Each row is a point on a landscape with many valleys, with its height.
A ball rolls from a point to whichever of its 4 nearest points has the largest drop for the distance, and stops where none of them is lower. Distance is the straight distance between rows; heights are no part of it.
gapiz: [132 139 112 123 123  83 135 105  99 138 108 131  96 150 122 117  95 166
 134 129]  (h 124)
gadi: [133 113  94  85 169  57 171 126 115 128  93 130  70 172 127 177 170 132
 122 131]  (h 122)
bitur: [129 115 124  94 169  75 173 125  92 150  67 141 107 166 166 179 149 160
  97 141]  (h 218)
suz: [125 127 137 154 114 160 134 112 159 148 189 158 194 102 134 115 116 108
 130 106]  (h 262)
Vuse: [114 159 134 169 106 177  87 131 154 134 168 143 212 117 176  85 106  80
 143 127]  (h 347)
dogi: [181 110 123 104 142 118 167 125  96 140  78 124 121 176 152 156 121 153
 113 144]  (h 68)
vali: [103 119 140 101 128  66 131 124 119 149 120 122  92 130 111 136 116 173
 158 123]  (h 165)
per: [ 88  45 170 149 119  58 156 184 122 128 184 120  83 158  71 141  89 117
 151 147]  (h 70)
zipop: [181 206  79 141 116 195  98  98 139 139 111 116 176  88 173 147 158 134
 125 136]  (h 295)
pif: [142 148  99 121 127 124 113 120 109 138  97 110  91 153 134 106  99 154
 146 136]  (h 140)
ges: [130 160  92 150 155 163  86  97 121 144 103 129 175  87 124 137 132 147
 112 122]  (h 336)
peg: [129  94  93 101 163  59 164 126 126 126  89 103  49 181 104 173 149 125
 154 140]  (h 99)
Kofo: [ 95 123 163 175 100 148 138 120 169 112 195 138 143 113 108 157 106  87
 133 131]  (h 73)
pivet: [168 103 135 100 145  46 147 118 126 125  91 138  90 148 132 170 129 155
 126 132]  (h 82)
pozef: [141 146 149 175 109 168  73 129 167 118 191 151 190 104 145  85  93  76
 155 119]  (h 352)
Buzez: [ 83  55 173 133 117  69 155 195 126 118 179 107  86 152  80 138 105 132
 149 158]  (h 62)
tene: [219 201  80 116 111 197 117 103 137 130  92 142 194  98 186 151 176 131
 104 137]  (h 277)
zoko: [100 119 134 149 103 132 114 156 104 125 122 104 109 127 103  84 123 140
 106 131]  (h 212)
tez: [123 104  89  93 158  60 186 135 111 127  93 120  57 182 117 170 177 127
 110 135]  (h 181)
duve: [141  92 112  72 174  76 163 161  97 125  57 124  60 178 130 143 218 173
  88 127]  (h 641)
gok: [153  97 128  93 153  50 142 121 138 125  94 128  78 151 124 175 149 133
 140 135]  (h 91)
Zak: [132 132 149 162 128 164 101 108 162 138 194 156 191 109 132  91  87  81
 175 111]  (h 302)
Nam: [123 116 127 119 124 110 106 135 100 133  97 110 105 145 122  98  96 156
 148 133]  (h 137)
ladu: [135 123 139 157 141 169  84 129 134 144 128 112 203  90 145 113 136 133
 110 121]  (h 47)
fosev: [218 185  77 117 138 195 115 114 140 121  80 141 190 103 176 142 177 128
 100 156]  (h 266)
sape: [ 76 118 132 165 116 123 133 163  99 146 139 123 108 132 111  80 118 119
 126 119]  (h 189)
Toli: [137  98 101  87 158  59 152 123 133 121  91 118  60 172 118 170 163 130
 144 135]  (h 97)
Tivur: [130 114 102  96 168  63 172 122 108 131  88 139  80 168 160 175 186 150
  96 131]  (h 438)
lisev: [197 170  76 138 155 184 111 112 124 121  89 134 181  99 148 148 142 126
  94 158]  (h 228)
Doba: [ 79  78 175 113 129  75 144 168 134 136 155 107  91 132  87 136 115 155
 157 148]  (h 98)
faref: [ 83 103 197 147 129  92 170 149 148 112 165 140  83 124  96  98  75  88
 185 126]  (h 102)
pup: [110 116 172 145 122 165 131 118 166 134 167 133 169  96 115 144 130 100
 112 104]  (h 194)
lepu: [153 186  84 157 135 181  85 110 118 148 106 114 178  89 155 140 127 142
 125 137]  (h 441)
tef: [ 81 108 166 131 117  98 175 156 119 131 178 150 101 125  94  93 101 106
 160 118]  (h 378)
Kesot: [123 130 136 161 119 160 128 110 149 152 183 162 199 103 140 105 118 104
 133 105]  (h 264)
toti: [136 168  90 160 145 180  81 103 123 147 101 108 185  90 157 129 130 146
 125 130]  (h 236)
Kagob: [154 129 159 175 102 166  86 115 160 115 213 138 182  87  99  73  80  86
 169 115]  (h 345)
kiden: [132 158 131 183  84 173  73 123 150 119 221 139 171  68 112  69  74  71
 159 113]  (h 381)
ger: [ 82 105 151 158 124 121 140 154 115 137 154 144 103 137 116  80 109  84
 152 102]  (h 206)
boke: [179 148  88  86 116 137 146 123 123 112 100 137 123 173 172 129 184 147
  98 123]  (h 57)
mol: [107  95 171 168 134 120 135 160 137 121 159 146 104 134  91  90  88  68
 171 104]  (h 171)
Vize: [146 162  90  88 117 151 102 114 139  98  91 122 106 141 145 121 144 126
 141 127]  (h 142)
risib: [143 123 161 163 115 169  89 102 156 117 208 149 183  90 103  88  67  77
 173 125]  (h 340)
Tufo: [ 85 112 173 126 111  84 169 158 122 140 171 144 105 123  98  98 105 124
 144 111]  (h 672)
dofi: [139 120 119  95 176  73 166 122  93 142  72 145 109 167 168 170 137 151
 110 130]  (h 163)
doki: [145 117 123  83 170  61 156 125 109 128  84 138  97 157 152 177 140 138
 114 134]  (h 105)
puze: [ 84  86 169  97 131  70 141 154 133 146 140 105  91 122  98 133 126 155
 167 142]  (h 115)
kosa: [ 71  56 166 120 139  69 139 175 132 151 167  95  75 151  84 139 118 143
 153 153]  (h 79)
Bove: [137 124 155 161 125 168 101 105 170 127 205 152 181 102 125 106  80  83
 176 115]  (h 338)
muzok: [ 79 117 135 159 121 140 126 159 114 133 136 116 115 131 129 102 125 107
 130 125]  (h 198)
vazu: [127 131 112  94 172  72 184 136  98 141  82 142  89 163 158 179 171 162
  98 138]  (h 303)
fuz: [132 138 129 178 112 158 108 124 141 145 166 133 213 108 148  99 126 121
 114 116]  (h 202)
Zofa: [189 143  94 102 106 126 158 123 112 126  91 107 117 184 164 128 145 142
 107 125]  (h 63)
Zufu: [131 151 136 178 107 173 103 130 143 147 157 115 215 101 166 101 134 128
 104 120]  (h 145)
doso: [182 185  83 153 144 183 107 116 117 131 109 123 180  91 152 148 145 148
 103 156]  (h 267)
sepum: [ 89 144 124 129 118 162 119 115 133 124 124 115 124  92 108 132 153 138
 110 105]  (h 175)
fek: [ 86  81 176  89 122  82 144 160 145 140 151 115  92 127  96 127 123 160
 162 132]  (h 128)
Safin: [155 108 125  98 131  54 142 109 135 127 106 129  81 132 104 161 115 167
 130 128]  (h 132)
kaled: [101 118 171 162 106 161 136 116 169 112 184 135 150 110 117 148 118  88
 117 130]  (h 72)
Nibi: [171 167  99 113 148 167  89 104 129 102  81 152 144 112 120 145 134 127
  85 122]  (h 123)
Tiza: [154 165  80  99 115 134 130 123 123 126 107 115 103 157 149 127 140 137
 146 127]  (h 110)
keve: [164 141  93 126 118 105 147 114  94 136  91 119  98 170 135 132 107 153
 126 147]  (h 265)
Vavig: [ 92 105 171 156 105 164 130 137 166 107 154 118 144 124 115 144 129  82
 128 130]  (h 76)
Tok: [160 160  88  97 158 166  86 100 125  95  76 158 142 125 139 147 141 131
  98 120]  (h 67)
nez: [100 101 161 184  98 134 122 147 155 102 170 130 120 120 116 142 111  61
 125 135]  (h 66)
Foza: [ 93 115 173 159  96 152 139 135 158 112 173 122 137 120 116 148 118  84
 123 138]  (h 71)
bege: [131 118 151 154 127 161 114 119 144 142 160 134 203 101 124 110 130 124
 108  97]  (h 278)
sobif: [155  87 124  99 147  55 148 129 142 125  99 111  71 151 100 171 150 143
 148 137]  (h 113)
vepi: [158 158 110  93 144 158  81 101 134  92  83 156 137 118 123 146 139 128
  97 113]  (h 112)
nif: [ 99  84 128 130 116  65 147 129 128 144 132  98  56 144  76 154 134 167
 141 154]  (h 178)
fam: [ 91 104 188 138 126 105 162 148 149 104 182 131  91 119  83 101  71  71
 196 139]  (h 114)
Vuf: [146 152 115  97 119 153 100 121 138  92 105 121 117  99 114 131 152 134
 112 111]  (h 154)
Ruf: [126  85 125 117 119  56 147 116 134 141 130 100  52 138  83 157 146 157
 133 157]  (h 222)
gedin: [130 147  95 112 112 138 116 129 112 131  93 100  95 166 129 105 126 140
 158 140]  (h 187)
medak: [ 92 108 144 199  94 124 103 127 146 109 192 137 105 125 104 132  93  61
 146 127]  (h 141)
tib: [111 135 132 134 155 163  91 108 140 146 117 127 179  79 131 128 142 125
 116  93]  (h 207)
bugo: [144 148 115 110 106 151  99 122 133 102 103  98 107 122 107 120 149 142
 118 123]  (h 237)
Mab: [ 76  89 159 102 129  70 133 139 133 143 136 109  85 128 101 128 113 170
 163 132]  (h 129)
dalom: [156 145 105 124 120  88 141 115  97 139  95 131 108 149 134 132  94 156
 122 133]  (h 150)
diz: [196 169  76 143 151 179 106 107 118 123  89 133 172 101 138 143 137 133
  91 152]  (h 213)
nasiz: [154 158 135 159 107 185  88 125 145 134 122  96 208  92 165 108 137 139
 119 125]  (h 83)
Lov: [ 64  70 151 157 121  57 165 167 130 107 197 137  83 151  84 138  75 103
 174 154]  (h 89)
Gili: [125 118 102  91 166  57 172 126 111 132  85 141  79 171 143 181 167 145
 118 125]  (h 196)
Furaf: [109  91 177  99 127  83 131 147 120 137 132 127 100 117  93  97 105 151
 146 115]  (h 210)
befa: [110 153 107 135 147 165  92  96 123 139 111 144 157  85 119 131 140 143
 108 104]  (h 204)
ziv: [118 169 128 163  91 188  99 132 138 138 171 128 211 115 185  92 127 111
 126 124]  (h 294)
Perub: [141 109 117  86 164  58 150 121 119 131  83 132  90 167 139 171 144 144
 124 125]  (h 96)
beko: [119 119 133 148 106 137 120 151 111 121 120  97 103 129 106  97 120 141
 117 134]  (h 351)
senel: [ 60  95 174 127 113  74 185 162 141 119 193 130  87 129  89 114  93 124
 174 152]  (h 75)
koso: [128 113 146 150 135 159 103 115 142 151 137 135 192  91 126 115 136 121
 109 100]  (h 147)
roz: [116 167 139 159  96 198  92 138 163 122 171 131 203 124 193  89 109  81
 129 130]  (h 365)
soza: [151 126 152 160 112 167  79 112 161 124 199 154 189 103 126  90  77  86
 179 119]  (h 325)
lal: [ 72 105 178 125 121  85 183 155 141 116 179 137  97 126  97 103  81  98
 180 129]  (h 95)
sosu: [ 72 118 145 170 126 124 133 162 108 132 138 127 117 138 117  87 116  89
 143 114]  (h 199)
Feda: [131 136 122 128 105 147 106 142 118 116 112  84  97 122 107 105 147 144
 127 136]  (h 716)
tugu: [135 101  84  92 156  78 196 151 102 130  94 122  50 181 116 161 194 141
  91 124]  (h 428)
momaf: [ 77 121 158 172  99 150 121 114 171 113 201 137 127 110 116 160  86  81
 144 134]  (h 81)
sak: [103 124 158 155 123 174 123 100 168 138 193 163 179 101 126 127  94  93
 153 108]  (h 234)
gipop: [120 156 131 166 110 174  86 128 156 134 174 140 211 121 170  84 100  91
 145 122]  (h 337)
gad: [146 120 119  88 168 101 180 127  89 151  65 139 113 178 173 169 143 169
 107 140]  (h 197)
tudi: [189 146  91  82 106 139 157 134 108 119  92 116 119 178 168 127 176 139
 106 116]  (h 43)
bas: [171 161  81 143 151 167  92  93 119 117  96 147 167 102 124 147 129 138
  87 129]  (h 166)
pum: [100  95 177 120 118  84 154 156 108 134 154 140 105 113  91  80 102 149
 130 111]  (h 311)
neroz: [144  98 122  92 158  49 146 129 130 126  84 139  80 163 128 180 148 139
 135 131]  (h 90)
bokad: [108 133 138 166 125 162 109 111 159 141 196 171 195 102 142 106  99  91
 148 109]  (h 270)
Tedan: [ 69 106 168 125 112  74 190 169 136 120 187 144  91 131  94 117  92 117
 158 140]  (h 106)
dol: [144 161  95 143 140 155  91  99 121 117 111 140 149  84 115 141 138 133
  90 107]  (h 164)
Koleb: [ 73 109 161 184  98 145  86 108 156 113 199 124 128 109 112 150  77  71
 165 135]  (h 126)
Gavib: [164 166  79  74 113 143 145 122 120 103 101 141 127 166 167 130 176 145
  80 106]  (h 93)
Dodep: [140 171  75  79 131 142 115 104 124 102 103 163 133 162 155 138 157 125
 107 108]  (h 170)
Bita: [114 132 123 140 155 160  90 110 127 160 121 133 185  79 132 127 133 134
 121 106]  (h 220)
fope: [179 168  61  96 170 204 123 124 135 134  68 136 188 130 185 148 173 126
  96 166]  (h 283)
nituz: [112 117 164 156 107 170 140 105 167 129 191 152 162 104 113 147 119  90
 126 116]  (h 77)
gim: [144 165  92  86 135 150  93 102 133  91  83 144 115 139 146 139 149 119
 118 114]  (h 149)
zot: [180 148  87 107 113 132 162 127 109 132 105 112 106 175 141 126 143 150
 117 134]  (h 136)
Sif: [149  92 125 106 131  50 145 124 136 126 106 108  66 143 102 166 138 146
 140 147]  (h 190)
sarad: [ 79 109 169 131 134 102 167 155 121 138 167 149 103 128 103  90 104 125
 141 110]  (h 320)
golal: [151 169  80  73 112 138 129 110 117 109  99 154 131 159 170 131 171 137
  88 105]  (h 125)
bamu: [ 96  84 177 100 116  82 162 166 131 138 155 116  98 115  90 107 114 153
 145 125]  (h 323)
zaf: [117 123 169 148 122 170 112  94 171 129 198 143 176 107 111 125  74  85
 184 117]  (h 486)
zemib: [139 123 107  90 168 120 187 122  84 166  65 127 108 163 175 166 150 172
  95 141]  (h 227)
vume: [ 89 125 158 156 109 157 119  95 166 119 203 136 151 104 117 157  79  87
 166 140]  (h 286)
vur: [184 114 118  96 153 127 162 130  89 143  69 118 122 184 166 140 130 149
 114 143]  (h 111)
Ner: [142 126 137 168 128 163  96 132 127 148 151 128 214  95 140 100 134 129
 112 123]  (h 88)
sobud: [ 66  56 162 157 117  51 173 181 133 111 196 128  79 154  70 139  77 115
 157 144]  (h 109)
gudu: [107  94 188 143 139 106 161 135 143 111 174 141  85 117  84  84  76  64
 178 117]  (h 119)
Daz: [124 119 130 140 117 123 104 145  91 134 108 103 105 131 104  81 107 153
 129 136]  (h 203)
sitor: [ 76 119 167 136 120 173 123 136 157 126 134 116 137 113 125 142 147  97
 120 123]  (h 361)
dobad: [188 213  80 126 111 197 108  94 135 133  95 130 175 102 175 151 164 143
 124 128]  (h 285)
Lar: [ 86 109 144 157 122 117 143 159 103 145 154 142 101 123 110  75 108 109
 128 110]  (h 191)
duge: [189 131  94  85 128 133 166 135 110 138  91 107 118 180 172 128 170 148
 116 127]  (h 56)
zonu: [120 152 121 128 113 148 105 106 138 107 116 116 118  90 106 123 158 138
 100 113]  (h 167)
Tosem: [159 158  99 132 145 159  84 106 123 103  88 152 152  97 124 145 135 141
  88 119]  (h 135)
Les: [105  84 168 185 108 132 123 158 141 110 159 131 110 126 105 106 107  55
 142 122]  (h 38)
pud: [183 125 115 106 131 101 165 118  88 146  79 132 114 176 147 145 112 155
 110 144]  (h 139)
vosip: [171 168  69  99 176 191 112 117 127 122  66 145 180 142 178 147 152 122
  88 153]  (h 284)
vik: [122 119 173 143 118 171  93 100 169 118 206 139 159  91 103 126  67  86
 179 140]  (h 524)
sekuf: [106 107 157 137 121 112 128 155  97 135 131 130 107 120  98  81 112 142
 113 118]  (h 185)
zutu: [ 97  91 175 102 124  80 149 154 122 136 130 118 104 111  92 103 111 169
 151 123]  (h 225)
sos: [165 121 112  90 158 118 175 124  99 156  71 115 129 182 175 152 146 162
 115 141]  (h 146)
Bek: [ 83  91 142 107 129  66 137 132 130 154 135 114  72 134  92 141 130 172
 162 147]  (h 143)
mizal: [159 176 127 141 106 189  88 117 141 129 107  85 197  86 168 119 140 151
 137 125]  (h 107)
Tovaf: [154  94  98  82 158  73 177 152  98 122  78 125  63 177 130 144 210 167
  92 130]  (h 614)
vul: [157 166  73  94 110 134 142 121 121 113 105 127 117 168 149 127 142 133
 125 120]  (h 78)
pobop: [154 157  79 103 113 128 133 121 113 129 105 110  97 163 142 123 132 138
 145 141]  (h 151)
boka: [203 184  88  96 132 206 121 108 134 128  76 134 206 107 194 140 184 126
 106 135]  (h 287)
dem: [118 111 138 108 136  88 112 128  94 144 101 131  94 125 115  95  87 162
 151 124]  (h 152)
rifi: [143 146 121 160 147 171  80 118 126 151 107 109 201  91 152 109 133 137
 133 123]  (h 59)
kipe: [ 93 138 125 122 144 157 105 103 137 139 122 137 156  81 123 131 145 132
 111 101]  (h 195)
fak: [136 101 129 103 127  42 142 109 140 137 117 113  65 128  91 149 136 179
 141 143]  (h 306)
roso: [138 143 113 109 115 153 102 139 128 110  96  87  97 136 116 112 134 143
 141 145]  (h 435)
rozup: [118 114 161 147 117 163 140 113 161 124 166 143 172 100 117 137 119 108
 119 114]  (h 104)
Regam: [ 76 114 175 135 133  97 168 156 135 131 162 147  96 124  95  93  90  93
 169 108]  (h 120)
bim: [140 133 151 163 100 168  83 112 158 112 227 138 171  72  90  84  63  90
 169 119]  (h 354)
Nol: [ 96 127 126 155  96 143 120 153 116 122 129  97 103 119 103  92 139 134
 108 131]  (h 239)
doku: [101 111 174 149 110 167 127 134 163 117 162 128 145 102 112 148 135  95
 124 124]  (h 85)
gib: [145 154 132 167 106 183  85 140 139 135 133  96 219  93 161  96 137 142
 115 130]  (h 86)
reri: [190 129 108  93 134 130 162 133 108 140  84 108 119 180 166 135 143 154
 116 142]  (h 80)
genov: [ 87  84 180 124 111  73 181 177 135 123 177 113 100 130  86 118 107 136
 147 144]  (h 117)
veke: [104 146 115 136 108 152 119 124 134 112 123 103 115  98 113 122 156 134
 111 120]  (h 183)
sisip: [174 174  93  78 115 142 139 120 116 103  93 143 138 174 180 126 180 152
  69  99]  (h 127)
piv: [204 184  71 128 126 193 114 114 124 130  86 132 181 102 158 150 155 133
 101 155]  (h 245)
vut: [108 107 170  97 133  84 122 134 115 140 121 124 103 119 107 101 104 165
 160 123]  (h 180)
fub: [147 175  80 151 147 165  94 102 116 134 104 131 167  90 130 141 140 151
  92 131]  (h 273)
fuga: [ 62  85 168 148 114  68 180 168 130 114 198 133  93 135  93 130  88 123
 168 157]  (h 64)
regu: [ 68  67 168 111 121  75 144 157 134 151 153  94  89 139  94 142 119 151
 164 163]  (h 101)
rogu: [150 178  76  86 138 151 121 105  97  91  86 161 135 164 177 144 164 134
  75 114]  (h 251)
lami: [154 153 106  96 121 152 101 117 137  94  94 114 114 130 124 132 153 134
 129 113]  (h 148)
ral: [ 67 132 130 153 111 153 121 146 125 130 138  98 113 122 120 104 149 114
 133 126]  (h 214)
Gogib: [ 77  54 165 146 116  65 160 189 123 122 194 113  87 150  72 145  94 123
 151 157]  (h 65)
Gog: [115 126 155 144 154 161  98 108 141 145 123 125 190  85 126 123 144 134
 118  94]  (h 221)
gos: [ 78  75 180 130 116  75 173 182 132 120 187 113  90 139  83 129 101 134
 144 151]  (h 58)
seki: [170 202  81 156 121 183  95  94 127 141 101 110 180  93 170 157 147 140
 135 147]  (h 362)
Leti: [175 158  82 110 172 174  96 106 116 118  71 155 167 125 152 145 135 122
  90 144]  (h 224)
Dugu: [147 178  70 101 171 189 127 109 111 126  77 164 171 142 182 136 154 136
  68 145]  (h 304)
kove: [161 173  82  76 142 161 122 104 105 105  87 159 151 161 181 131 171 147
  62 111]  (h 333)
pog: [132 123 157 159 125 155 131 112 148 149 177 155 193 103 129 119 127 116
 116 105]  (h 200)
zizan: [177 160  78  91 101 129 150 124 111 115 110 130 119 179 157 135 171 148
 112 123]  (h 55)
dum: [ 90 119 165 129 128 158 116 118 154 134 138 122 154  98 123 131 148 114
 122 102]  (h 463)
sagab: [132 128 133 108 122  59 133 104 117 137 116 140  88 128 108 138 106 179
 139 126]  (h 134)
Kug: [139 168 143 185  80 171  70 129 154 103 208 149 165  77 141  78  88  71
 145 124]  (h 400)
Pufal: [180 139 102 114 116 125 150 122  98 139 105 113 113 180 147 130 119 159
 125 143]  (h 296)
vuk: [185 163  71 107 162 200 102 118 128 126  71 142 183 126 161 152 152 118
  92 160]  (h 260)
Livu: [ 94 120 155 102 135  78 123 123 119 155 118 132  93 121 108 110 103 173
 154 118]  (h 173)
miz: [165 110 132 104 128  61 138 114 119 129 103 139  95 139 119 157 106 166
 117 136]  (h 54)
Maku: [148 152  93 105 121 143 109 122 118 119  98 101  96 155 130 125 136 134
 145 135]  (h 162)
fab: [ 93 107 151 199  93 133 116 143 150 107 189 130 111 123 114 146 102  64
 133 128]  (h 87)
guluk: [ 82 127 129 162 107 140 133 157 112 129 138 110 114 129 111  92 135 112
 112 125]  (h 193)
kena: [ 89  99 141 102 124  59 135 127 134 155 137 111  83 126 107 138 125 172
 168 130]  (h 144)
seru: [144 173  71  90 159 168 125 107 111 114  85 162 155 155 174 135 155 135
  61 130]  (h 322)
pabag: [150 134 153 182  97 167  75 125 158 115 209 141 178  88 113  79  83  77
 166 113]  (h 339)
toru: [ 61  72 140 124 126  61 134 143 119 158 141  93  64 153  78 138 116 156
 145 160]  (h 208)
gafos: [ 65  95 171 146 128  83 159 153 147  97 186 131  88 134  88 118  69  93
 194 143]  (h 108)
Lamem: [127 113 108  90 173  66 174 140  94 128  70 136  74 153 143 171 200 174
  76 133]  (h 275)
totu: [ 88  98 161 171 121 148 113 167 134 114 149 114 123 135 124 114 118  63
 134 128]  (h 238)
bel: [145 143 153 171  86 171  69 134 158 103 199 149 191  96 149  80  88  75
 159 117]  (h 353)
Dip: [133  88 107 107 160  69 149 126 133 127  90 102  53 172  90 171 145 125
 142 140]  (h 116)
Pafov: [130 106  94  88 154  58 187 135 111 128  89 136  57 173 122 170 191 149
 101 124]  (h 476)
fina: [192 130  97  82 134 148 162 134 102 135  76 112 128 179 184 124 172 157
 110 121]  (h 69)
modaz: [ 73 145 134 142 116 153 129 138 127 121 133 104 117 110 122 117 155 111
 130 125]  (h 192)
delir: [127 174 137 161  88 194 106 131 147 141 155 111 208 100 177  93 134 119
 107 126]  (h 138)
Rar: [105 146 126 142 158 163  97 101 131 147 113 126 168  85 128 135 136 138
 123  97]  (h 205)
dato: [109  86 161 190 104 121 120 153 139 109 176 138 102 128  95 117 101  60
 136 117]  (h 242)
Pomen: [129 115 143 126 124 113 111 140  98 129 108 112 104 125 107  86 101 149
 127 127]  (h 157)
gemo: [119  87 164 192 114 115 121 147 138 104 188 144  92 116  90 100  95  49
 143 113]  (h 307)
kugir: [115 108 122 113 123  58 143 113 134 141 131 119  65 124  97 148 124 173
 144 143]  (h 290)
zogin: [163 115 102  81 156 130 169 127  95 154  71 112 113 192 178 142 158 153
 125 133]  (h 155)
fana: [113  88 174 190 109 113 131 137 129 111 187 135  87 119  77  93  81  54
 154 102]  (h 405)
todub: [135 136 107 121 138 106 115 121  95 140  93 117 101 154 123 113  97 156
 147 134]  (h 130)
Kodu: [130 116 166 148 126 174  93 100 173 123 209 140 173  94  97 116  66  91
 182 117]  (h 617)
duri: [159 206  94 138 116 196  86 106 135 143 107  96 189  89 170 136 154 147
 152 127]  (h 226)
feno: [ 79 119 162 146 116 162 121 151 156 118 144 105 133 125 124 131 148  86
 127 134]  (h 219)
Nezil: [143 174  74  91 156 159 117 101 106 104  83 160 156 154 169 147 150 125
  75 119]  (h 377)
Gupeg: [ 88  92 177 111 117  85 165 167 130 130 178 124 101 116  89 111 105 145
 149 138]  (h 411)
Pekop: [106 135 122 145 100 153 115 146 122 119 122  91  98 109 102 103 150 138
 110 137]  (h 350)
vod: [ 82  83 130 116 130  69 141 142 126 164 140  96  60 143  94 152 126 169
 154 151]  (h 158)
nabe: [173 110 131 107 138  76 151 116 106 130  90 140 103 155 130 155 112 153
 118 139]  (h 84)
guzo: [101 126 156 154 121 165 127  99 170 127 199 152 167 104 120 141  90  89
 160 119]  (h 172)
Lovu: [147 121 132  85 175  71 154 123 105 138  78 141 109 164 162 166 129 145
 113 135]  (h 121)
kopam: [148 163  87 154 148 157  95  98 126 126 102 150 158  83 121 140 127 151
  95 120]  (h 216)
Vakup: [180 147 100  69 123 137 142 131 117 116  78 125 144 178 182 125 197 157
  91 107]  (h 92)
Teke: [144 172  79  79 143 154 105 112 120 106  94 160 134 149 157 145 153 126
 102 115]  (h 235)
tuf: [135 157 117 120 122 150 104 101 129 111 106 130 132  79 103 133 156 142
  93 102]  (h 160)
Zem: [155  90 134 102 140  52 146 113 139 130 104 121  62 139 100 165 141 151
 134 138]  (h 153)
Kel: [113 105 166 118 121 102 127 158  96 140 122 130 113 119  99  84 100 152
 131 116]  (h 179)
Vad: [106 154 116 139 137 161 103  96 126 130 112 130 138  83 118 125 150 136
 109 102]  (h 184)
sot: [ 88 102 166 151 106 162 124 157 160 120 154 118 137 122 125 132 131  79
 126 132]  (h 103)
lef: [112 105 153 106 134  98 115 133 103 143 106 121  97 124 109  94  98 165
 152 117]  (h 161)
dupob: [172 101 139  98 159  69 145 124 107 123  86 136 102 165 137 161 121 149
 121 136]  (h 94)
nul: [ 92 120 180 162 113 153  97  99 162 109 197 127 142  98 105 146  66  84
 174 138]  (h 282)
kos: [ 97 119 135 153 115 123 139 152 104 138 142 127 113 132 106  83 117 121
 122 122]  (h 188)
zuno: [141 107  98  84 160  63 183 147  99 121  87 125  47 178 117 164 196 153
  92 124]  (h 484)
Sukuv: [ 93  92 159 161 123 135 121 169 128 126 146 133 111 139 120  96 114  67
 145 119]  (h 233)
naler: [ 76 148 127 133 118 157 119 118 139 127 127 113 121  93 120 131 147 133
 116 109]  (h 177)
vamet: [210 190  83 126 124 197 129 106 134 131  87 134 190  96 174 151 177 130
 111 150]  (h 261)
nodu: [141 128 120 112 129  59 150 112 109 135 107 141  92 131 121 144 109 166
 132 129]  (h 100)
kis: [133 151 145 171 111 178  78 139 157 114 181 143 212 114 167  91  98  78
 155 128]  (h 346)
mina: [133 118 112 103 168  72 183 137  84 141  60 140  94 155 166 172 178 183
  69 146]  (h 263)
Betug: [206 202  78 136 114 194 110 102 142 135  96 136 179  91 173 150 170 139
 115 141]  (h 274)
Dunar: [183 120 132 111 141  81 159 125  89 140  83 138 113 170 144 149 103 157
 113 145]  (h 118)
Peral: [114 143 132 175 115 162 102 122 147 148 181 155 208 110 163  90 118 101
 131 116]  (h 305)
Rof: [132 125 113  99 176  86 178 130  82 147  67 139  98 159 163 169 167 176
  84 141]  (h 254)
Pov: [147 173 110 160 137 182  80 114 129 147  98  98 199  89 166 119 139 148
 142 129]  (h 156)
rus: [150 157 122 155 127 186  76 120 135 145 113  84 202  91 166 122 138 143
 131 135]  (h 74)
fonos: [112 115 144 154 107 117 127 153 100 138 129 116 101 124 103  81 118 128
 112 122]  (h 186)
Bukev: [152 169  66  90 169 178 119 106 120 108  71 159 158 146 168 144 146 126
  79 144]  (h 355)

For each start below, name the point where the ball stops.
bel: Foza
Kagob: Foza
muzok: miz
ziv: ladu
bitur: miz
ges: tudi
veke: tudi
tuf: tudi

Two balls start at each pair of points below. Name the first point that both come to, or write none.
Feda / naler: lami
Kesot / pup: rozup
roso / pobop: Tiza
beko / Daz: Pomen

Call two points neighbours if one is among the 4 nearest of the other. Go from one point of each pair to the other, from neighbour to neighbour, staying as low as possible. Name the highest point that can't be avoided.
gos / dogi: vali
Tok / miz: gim
dogi / miz: Dunar
